Points on a hilly landscape, in no order, each with its height.
From any point a climber takes the steepest step (rise divided by distance) to one of its 5 nearest points. It stops when none of these is higher. Distance is the straight distance between rows; heights are no part of it.
Rimoz h=472: [148 170  99 109 115 109 175 118 119 143 132]
Vuv h=201: [ 99  77 131 138 149 156  64 133 126 116 122]
pimud h=300: [ 91  56 167 147 136 154 105 119 118 115 108]
Dak h=645: [148 164 116 110  90 105 156 139 139 133 117]
gukid h=173: [105 123 100 196 169 127  95 122 139 180 143]
Vez h=146: [112 102 104 140 151 149  52 145 134 124 136]
navum h=246: [122 122 127 120 128 120 184 101  78 135 129]
Bif h=225: [ 87  88 115 198 172 138  96 114 116 175 133]
bevo h=318: [132 129 125 104 117 146  55 165 159  89 124]
Danan h=399: [120  98 168 121 107 138 110 143 146  99 110]
gevan h=232: [129 143 111 101 142 114 192  99  84 140 147]
mus h=249: [154 195  69 170 174 146 184 102 149 171 166]
Dip h=242: [133 148 133  69 137 107 197 112  79 118 149]
pozi h=867: [137 107 182 113  99 118 167 128 103 107 112]
Lan h=443: [160 195  86 120 122 113 173 116 143 149 136]
sizug h=760: [145 147 141 108  82 109 148 154 134 120 110]
zupo h=298: [107  67 188 122 132 165  80 118 129  82 120]
Mef h=757: [156 129 187  96  77 113 135 161 159  84 114]
Gopes h=568: [148 173 112 112  87 103 138 154 157 132 115]
pap h=127: [120 148  93 166 147 117  94 142 158 160 130]
Tota h=847: [137 109 160 101 122 172  54 144 140  67 122]
zipe h=230: [125 141 112 115 109 122  83 163 167 121 120]
zev h=640: [123 113 144 135 107 120 156 124 112 129 111]
Dape h=751: [120 131  90 141 167 128 192  75  90 162 153]
Zasot h=593: [142  94 215 104  95 135 115 133 157  67 120]
Por h=466: [109 115 106 175 141 126 158  97 100 161 127]
volu h=288: [143 144 131  86  95 134  65 176 173  84 120]
Tipot h=887: [145 172  98 130 106 107 152 127 143 149 120]
vuse h=634: [116 116 136 140 108 121 131 134 129 130 109]
rekom h=465: [136 103 130 112 144 175  38 140 114  86 123]
Velo h=609: [134 150 115 132 103 110 131 140 145 141 111]
zorad h=284: [133 169  86 196 166 135 144 109 141 182 147]
veb h=805: [136  90 212 103 113 158  73 119 148  54 130]
sovev h=663: [155 161 149  96  71 103 146 165 153 107 110]
mem h=767: [158 160 148  81  96 102 184 135  97 108 129]
dubu h=334: [110 147 103  81 206 113 208  81 111 160 176]
Zuf h=446: [102  79 154 155 128 132 146 111 100 137 105]
Badis h=105: [119 123  95 149 149 134  62 147 150 146 138]
kevob h=135: [109 124  99 211 189 144  78 123 146 194 159]
pef h=299: [113  82 183 130 113 137 124 129 129 106 105]
Somi h=190: [107 113 109 166 140 123 100 130 141 153 122]
Vamid h=147: [119 126 114 129 121 126  84 155 157 125 118]
dat h=556: [141 149 133 108 103 111 177 124 103 126 123]
dulup h=345: [128 148  94 164 139 121 162 102 121 160 132]
mov h=376: [128 134 119 129 120 115 174 111  96 140 126]
mebas h=41: [119 146 118  63 164 105 200  94  84 135 168]
nofad h=136: [104  99 128 141 133 135  88 141 138 128 117]
Futu h=417: [138 166  79 169 173 136 186  86 129 173 158]
Gub h=297: [134 126  99 115 141 153  36 159 142 110 130]
fopek h=67: [113 112  91 166 180 146  43 139 133 165 159]
basu h=692: [152 123 189 103  83 112 157 149 128  95 112]
gavi h=543: [112  98 147 143 112 127 154 118 104 132 107]
gafof h=589: [153 165 118  89 104 102 183 125 106 126 133]
giper h=409: [137 164 108 125 100 107 112 153 168 135 118]
zodo h=859: [137 168  79 113 195 135 204  82 126 165 178]
zaf h=899: [133 131 140 120  94 111 147 140 131 124 107]
zenol h=497: [122  88 182 108 122 165  70 129 141  70 123]
bil h=328: [ 79  60 135 186 155 138 123 103 100 153 112]
zodel h=233: [ 95  95 118 173 152 129 101 125 128 152 123]
risol h=628: [176 143 190  82  89 101 182 150 112  84 120]
Fula h=257: [137 150 105 116 131 113 184 101 105 143 137]
zir h=491: [154 130 118  97 128 172  33 163 130  80 124]

For each start below, name the point where the climber stops.
Vamid | Tipot
risol | zaf
mebas | zodo
zorad | zodo
dulup | Dape
Vez | Tota
bevo | Tota
Danan | zaf

Call two points neighbours if one is among the 5 nearest of the other. Go from one point of each pair to the other, from neighbour to neighbour, staying as high as possible. Name the lowest point that can't be avoided.
Tota / mem | Zasot
mem / zaf | sizug
Tipot / zaf | Dak
